A landscape with many valleys, sampled at points; each row gives a point and its height.
From any point a ball rolls to the lowest of the 2 points nearest to it. It stops when none of these is lower. Distance is the straight distance between rows; heights are no part of it.
nuzo: [ -2 -21 -48   0 -14   0   8  38 -48  29 -30  41  73 -14 -10 -10  42  -2
  27 -22]  h=2.18
nilo: [-11   3   4 -71  57   1  15  66  19 -64  -2  48  -4 -28  26  45  20  24
  21  24]  h=5.06
Muvaz: [  9   1 -94   3   4  35  -2   8 -27  -1 -14  76   8 -47  12  18  -2  54
  33 -25]  h=3.32
nel: [ 28  12 -28 -38  14  40  -1  36   5   5 -45  26  -6   8  28 -12  25 -22
  25  37]  h=5.14
Meso: [  1   8  23   7  -3   8  36   2  14 -35  19   3   0  11  21   4  84  20
  -5  30]  h=1.86
vatuf: [-31   1 -36   8  27  44 -30  -5 -31 -20 -10  27  10   5 -16 -60  21  53
   5 -40]  h=3.67
Bofu: [ -7  11  45  11 -82  19  -3  58  -6  16 -20  33 -11 -15  36   4   7 -36
  52 -36]  h=3.73
pofa: [ 30  -1   9   1 -13 -35  14   2  14 -45  42 -14  22  34  53  19  31  27
 -29  13]  h=1.16
kod: [ 46 -40  -2 -37  10  -7 -15 -36  38 -16   7  22  -7   5  27   5 -18  29
 -39 -56]  h=1.79
kibev: [ 72   6  37  38  19 -41 -26 -40 -15   6  -4 -35  38  10   5   5 -26  -8
   2 -24]  h=3.90
Mura: [ -8 -60  -6 -36  37 -48  20 -35  60  -3  58  -6   7 -25   5  39 -43  39
   4 -25]  h=6.46
fon: [-38 -21 -53 -65  27  -4  11 -61  53  49  18 -29   9 -48 -50  44   5  47
  -5   3]  h=2.96
nav: [ 25  17 -33 -17  21  31 -18  47   1 -40  -6  45  21  12  41  -2  50  51
  10 -38]  h=3.05
Buro: [-32  -1  26 -18 -47   4  -9  27 -34  44 -22  -7   4  50 -27 -36  49 -18
 -35   4]  h=3.48
zol: [ 17  12  11  86 -36 -11   8  11 -13  29  12 -19  -4  34  12 -25   8  -3
   8 -26]  h=3.74
tuv: [ 40   2  54  21 -39  -3 -12 -68 -18  50   9  -3 -28 -37   3  -5  27   9
   6  20]  h=6.86
Kov: [-38 -15  42   3 -32 -20   2  21 -29   7 -24 -15  22 -23 -22 -19 -32 -60
  48  22]  h=6.62
nager: [-18  15 -44  -5 -24  -7  42  84 -35 -23 -77  59 -14  11  21  13  -9 -46
  -3  12]  h=3.56
dume: [  0 -15  -8  -2  52  17 -17  22  27  11 -16  -6  -9  32  -7 -26  31  -9
 -16 -24]  h=3.75
Bip: [-25  19 -41  18 -11  33  34  53 -90   6 -59  19  32   9   9 -15  63 -14
  48 -14]  h=2.74
bolod: [ 24  -5  39   9 -51 -40  14 -26 -42 -15  39 -40   9  15  39  -9   6  -3
 -14  21]  h=1.85
gerup: [ 41  -1  16  -1 -14 -23 -13 -71 -29  27  53 -59 -56 -18  30  18   6 -33
 -56  -3]  h=5.19
pif: [-20 -12   2 -52  19   7 -20  37  41 -24  30  15  -2  -9  19  16   5  37
  -1   7]  h=5.48
turat: [-22 -25 -45  17  21 -11  27 -71   9   2  31 -25  -8  -2  31 -29 -17 -37
   0  20]  h=5.87
Tis: [  0  37  64  47 -26 -37 -34   0 -16  -1 -19 -36  10  26 -38  -7 -52  -5
 -11  19]  h=4.51
vitaf: [-37  14  -8 -11  30  28  -3  20  15 -24 -68   4 -22  36  25 -51  57 -30
 -12 -19]  h=4.15
San: [-24  43  72  -4 -33  28  10  31 -75  16 -68   0  12 107   6 -34 -17   8
  44   2]  h=5.50
datag: [  6  32  28  47 -64  -2  -9  54 -32  21  -6 -29  19  56 -12  -6 -33  -7
  18  14]  h=4.13
Pimi: [-13  14  48  -8  16  48 -12  -3  10   9 -31  65 -11 -42 -39 -21 -10  -2
  48   4]  h=6.29
nuf: [ 62   6  33  44  47 -52 -21 -47  11  -1  29 -67   2 -29  11  43 -25  33
  -5  -3]  h=3.30
viti: [ -3 -20  11 -30  48 -42  14 -75  47  42  69  -3  -3  -5  16   5  -1  10
 -30 -14]  h=5.99
gebu: [-21  36  63  37  -8  45   4  43 -54  13 -38  19   4  52 -37 -36   7   4
  56 -20]  h=5.75
bure: [-11   8  12  19   4 -46 -10 -43  37  75   9  -5 -27  -1  -5 -10  13  -8
 -30  41]  h=4.45
memat: [ 56 -21  24  -4  43 -58 -13 -34 -47   4  68 -66  -5  64  26 -15 -32  -6
 -42  16]  h=2.93
Tol: [-59  15 -12  36 -27  37  11  26 -29 -40   5 -30   9 -20 -48 -14  21   3
  15  14]  h=2.92
felo: [ -1  12 -33   4  18  -3  25  38   6 -44 -51  59   2   7 -12  18 -24  -6
 -24  35]  h=3.82
sivur: [-44  62  83  46 -41 -21   5  -3 -43  19 -22 -11   9  96  25 -27 -10  10
  14 -17]  h=5.20
vop: [ 46  -3 -30  -6 -14 -34 -32 -85   0  49  20 -47 -25 -39  45  20  22  22
 -45 -12]  h=4.78
gef: [ -1 -22  10 -18  -2 -22  14 -70  19  10  61 -22 -25  -6  43  -8 -11 -57
 -44  -7]  h=5.55
Rufab: [ 23   6  14  19 -22   9  13  11  35  29  33 -19  -2 -36   2  20  21 -32
  29  41]  h=3.72
voz: [ -6   5 -10 -20 -34  -8 -48  11  33   3  12 -19  30  -9   6   4 -18 -18
 -43 -42]  h=7.09
timir: [-28 -14  -9  57 -30 -38  -5 -37  17   4  41   8 -13 -14  -4  -3 -26  15
 -45 -26]  h=5.29
Rugev: [ -8  -6  29 -43   9 -11 -21 -32  39  18  66   8   1  -7  24   3   1  34
 -11  31]  h=5.85
Rer: [-22  52   7 -12 -17  27  -3  65 -25 -30 -31  64   3  26  15  -6  40  17
  -3  -8]  h=2.98
sab: [ 43  42  78  69  -4 -15 -14 -40 -47  23  21 -65   5  12 -10  -5 -11 -53
 -10 -36]  h=4.43
sosu: [  3   8  47   1 -28  39 -25 -54   4  21 -11  14 -25 -23 -12 -29 -10 -30
  13  -4]  h=6.59
vifak: [ 34  -1  -4  41 -23  26  -8  34   8  10  -6   9 -22  -9  41 -10  -5 -10
  50 -39]  h=3.26
Kupu: [ 19 -10  23 -32  44  36 -14  54  44   6  16  59 -17 -17 -38  27  21  50
  32   7]  h=5.88
Gitev: [-31  34 -92 -17  -6  44  -4  51 -48 -13 -29  54  30 -56   7  12   7  -8
  15 -20]  h=2.85
gov: [  9 -34 -59 -68  54  51  10 -19  46 -21 -16   3 -40 -41 -29  45   5  62
   9 -57]  h=6.56
lobuk: [  5  25 -98 -36  38  45 -20  34   8 -13 -34  31 -20   1  32   2  -5  20
  12  26]  h=5.47
rosu: [ 33  21 -22 -16   8 -15 -15 -72  21   6  57 -64  -6   2 -26  43 -36   1
 -83  18]  h=7.75
movi: [ 28  -3  38  53  -6 -56  17 -46 -83  -9  58 -57 -27  51  14 -23  -1  -1
 -46  -1]  h=2.39
bogeb: [-13 -57 -48 -28  40 -18   3 -39  30 -34 -11 -53 -19 -29 -10   1 -30  11
 -11   8]  h=7.24
kege: [ 20  -3 -12   4  37   8   4 -16  46 -48 -10  25  -8  -8 -29  19 -44  51
   1   3]  h=3.23
bif: [-16 -22  28 -49  11 -11   6  47   9  -6 -23  28  41 -17 -19   3 -22 -49
  33  22]  h=6.92
fola: [-10   5   6   4   3  -7   3  13  63  53 -12  26 -13   0   7   1   5 -53
  -4  35]  h=4.23
Tutat: [ 56 -18 -19  10  38 -16   4 -50  31 -23  20 -38  -2 -32 -17  55 -49  65
  21  16]  h=2.62
bemo: [-23 -21 -25 -14  39  -7   2 -21  -3  -7 -11 -14  58 -53 -38   6 -11  10
  35  26]  h=5.70
lub: [ 11 -14 -23 -25  14 -14 -20  -1   6 -58 -27  35  15  26  40 -19  -4  39
 -20 -31]  h=2.50
Mur: [ 13 -16 -26 -47  52  50  22  13  14 -18  -6  26 -10 -47 -35  38  27  45
  43   2]  h=6.23
Vaker: [-14 -20 -25  17 -74 -31  16  62 -13   0 -42  20 -20   2   2   9 -20 -29
  -7  16]  h=3.97
Leret: [-50  -4 -13  29 -29 -17  13 -25   5  17   6  -8 -17  30  45 -44 -33 -68
   3  -9]  h=6.14
pupap: [ 24 -28 -25  -2 -55 -18  45  14  17 -34   2  25  15  -9  11  33 -26 -27
 -18  14]  h=4.40
Zula: [-47 -18  10  -2 -26   8  14  48  -8  10   5 -13 -14  33   4 -31 -19 -72
  31  12]  h=6.38
gulaz: [-16  37 -10   5 -41  42  41  81 -83 -17 -89  40 -11  38  31   9  11 -41
  42  -9]  h=3.17
duzer: [ 17 -35 -18  18 -41 -23  -1  -5   4 -17  15  44  22 -25 -35  27 -56  13
 -30 -28]  h=4.86
Gan: [ -4  19  46  48  -6   6  21 -29  -7 -20  31 -38   7   3 -39 -12  15 -40
 -22 -22]  h=4.82
nitu: [-20  63  87  47 -37 -39 -22 -34 -40  30  17 -32 -14  62  15 -19 -56 -25
 -12  18]  h=4.87
tega: [  9 -51 -59 -42  -4 -10  21  26  14 -54 -21 -23 -25  -8 -23  24 -30  20
 -34  36]  h=7.51
lifik: [-45 -21  16 -41  -4 -28 -25  34   1  36  13   3  33   3 -10 -27  60   3
  -7  15]  h=2.94
Tolid: [-25 -16 -27  29  -3  43 -21 -12 -33   6  -6  -8   0 -14 -44 -33 -10   8
  25 -10]  h=3.31
gad: [-49  12  45  -3   6  39  12  18  -3 -25 -59  13 -59  18  19 -47  26 -28
  29  18]  h=4.48
nore: [  1 -22 -39 -31  37   2  12 -41  79 -19 -19 -33 -44 -45  -4  55  -9  51
 -25 -21]  h=6.91
luk: [  0 -27 -64   2  48  14  25 -13  50  -9  38   8 -23  17 -28  27 -24  73
  -8  -1]  h=3.71
vabu: [  6 -36  21 -12  41  -1 -17  -1 -14   6  36 -32 -14  35  10 -49  33  24
  12 -10]  h=3.27
ture: [-44  35  24  33  17  49  -4  26 -44 -13 -57  59 -17 -12 -20 -36 -16   4
  69  -8]  h=6.01
giluz: [ 61  -7  31  13 -12   9 -21  16   8  55   9 -55 -17  -3   3   0  26 -39
  16   0]  h=3.21
bolid: [-33  37   1  26   4  19   8  25  18 -46 -11  13  20  -9 -14  11  40  23
  -9  -4]  h=2.45
fab: [ -7  26  -8 -34  75  24  17  62 -29 -78 -39  72  -4  20 -19   5 -40  10
  10  13]  h=4.25
fave: [ 16   6 -34 -59 -11  18 -16 -16  33  -5  33 -28  31  10 -19  23 -24  -5
 -56  22]  h=7.42
lupad: [-37  13  39 -16 -40 -46 -11 -20  17 -13  22 -16  37 -36  12  11   2 -38
 -28  -3]  h=6.75
Pizo: [ 49 -16 -32  21 -53 -12 -41 -18   2  25   7 -21  -6 -43  38  16   1  32
   2 -17]  h=4.28
Golog: [-47  15  18 -34  51  21  14  61  20 -56 -19  74 -40 -30  -8  13 -17  -9
  27  19]  h=4.65
Buzud: [  8 -38 -52   0  37  -1  31 -22   5   0  22  -6  60 -42 -53  31   8   8
   7 -35]  h=5.64
tireg: [ -8  16  46  21 -27 -39   1 -17 -22  82  14 -19 -18  45 -11 -34  42 -36
 -39  30]  h=3.95
Gom: [-42  23  31   9 -31 -30  -5 -26  -8  30  20 -39  34  29  33 -20  -1 -71
 -15 -32]  h=6.41
sepog: [ 69 -37  24   3  -2  13 -15 -14  16  13  20 -19 -35  -2  17  -6  29  -7
 -10 -60]  h=2.60
mopur: [ 33 -14  -6  49  10   1  20   8  -7  -7   1 -16  35 -16 -70  11   0 -22
  -9 -34]  h=5.21
fedi: [-10 -41 -34 -55  19  -7 -13  -9  12  55  15 -16  17 -29 -33   4  45  25
 -15  21]  h=2.24
Dad: [ 56  -8 -84  22 -22  27  -6 -19  28  21   0  21   6 -35  22  30  -7  43
  16  -1]  h=3.83
Sebat: [  4  12   7  18   8 -36 -17 -29 -27  -5   2 -49  66 -21 -20   4  -8  16
   1  49]  h=5.30
vaz: [-24  -3 -31   8  32   6  41 -23  74  -1  50   7 -16   3 -18  22 -11   5
 -23  29]  h=4.14
banu: [ -2  21  18   8 -42 -33 -27 -31 -13  -3 -15 -11  13 -11 -27  12 -50  13
 -26  65]  h=4.89
pima: [ -7  22  36 -31  25  49   8  63 -21   1 -46  37 -15  45  21 -41  23 -49
  52  21]  h=4.79

Where does a ball stop that starts at each point below?
pima -> kod
Buzud -> Tutat
rosu -> nuzo

Call two points neighbours if one is among the 2 nearest of the other. Go from one point of each pair to the other, from neighbour to neighbour, staying as low as possible. Name the highest point that can't be avoided.
kod / fedi -> bure
Tutat / kod -> bemo
vifak / nuzo -> Vaker
kod / pofa -> nav
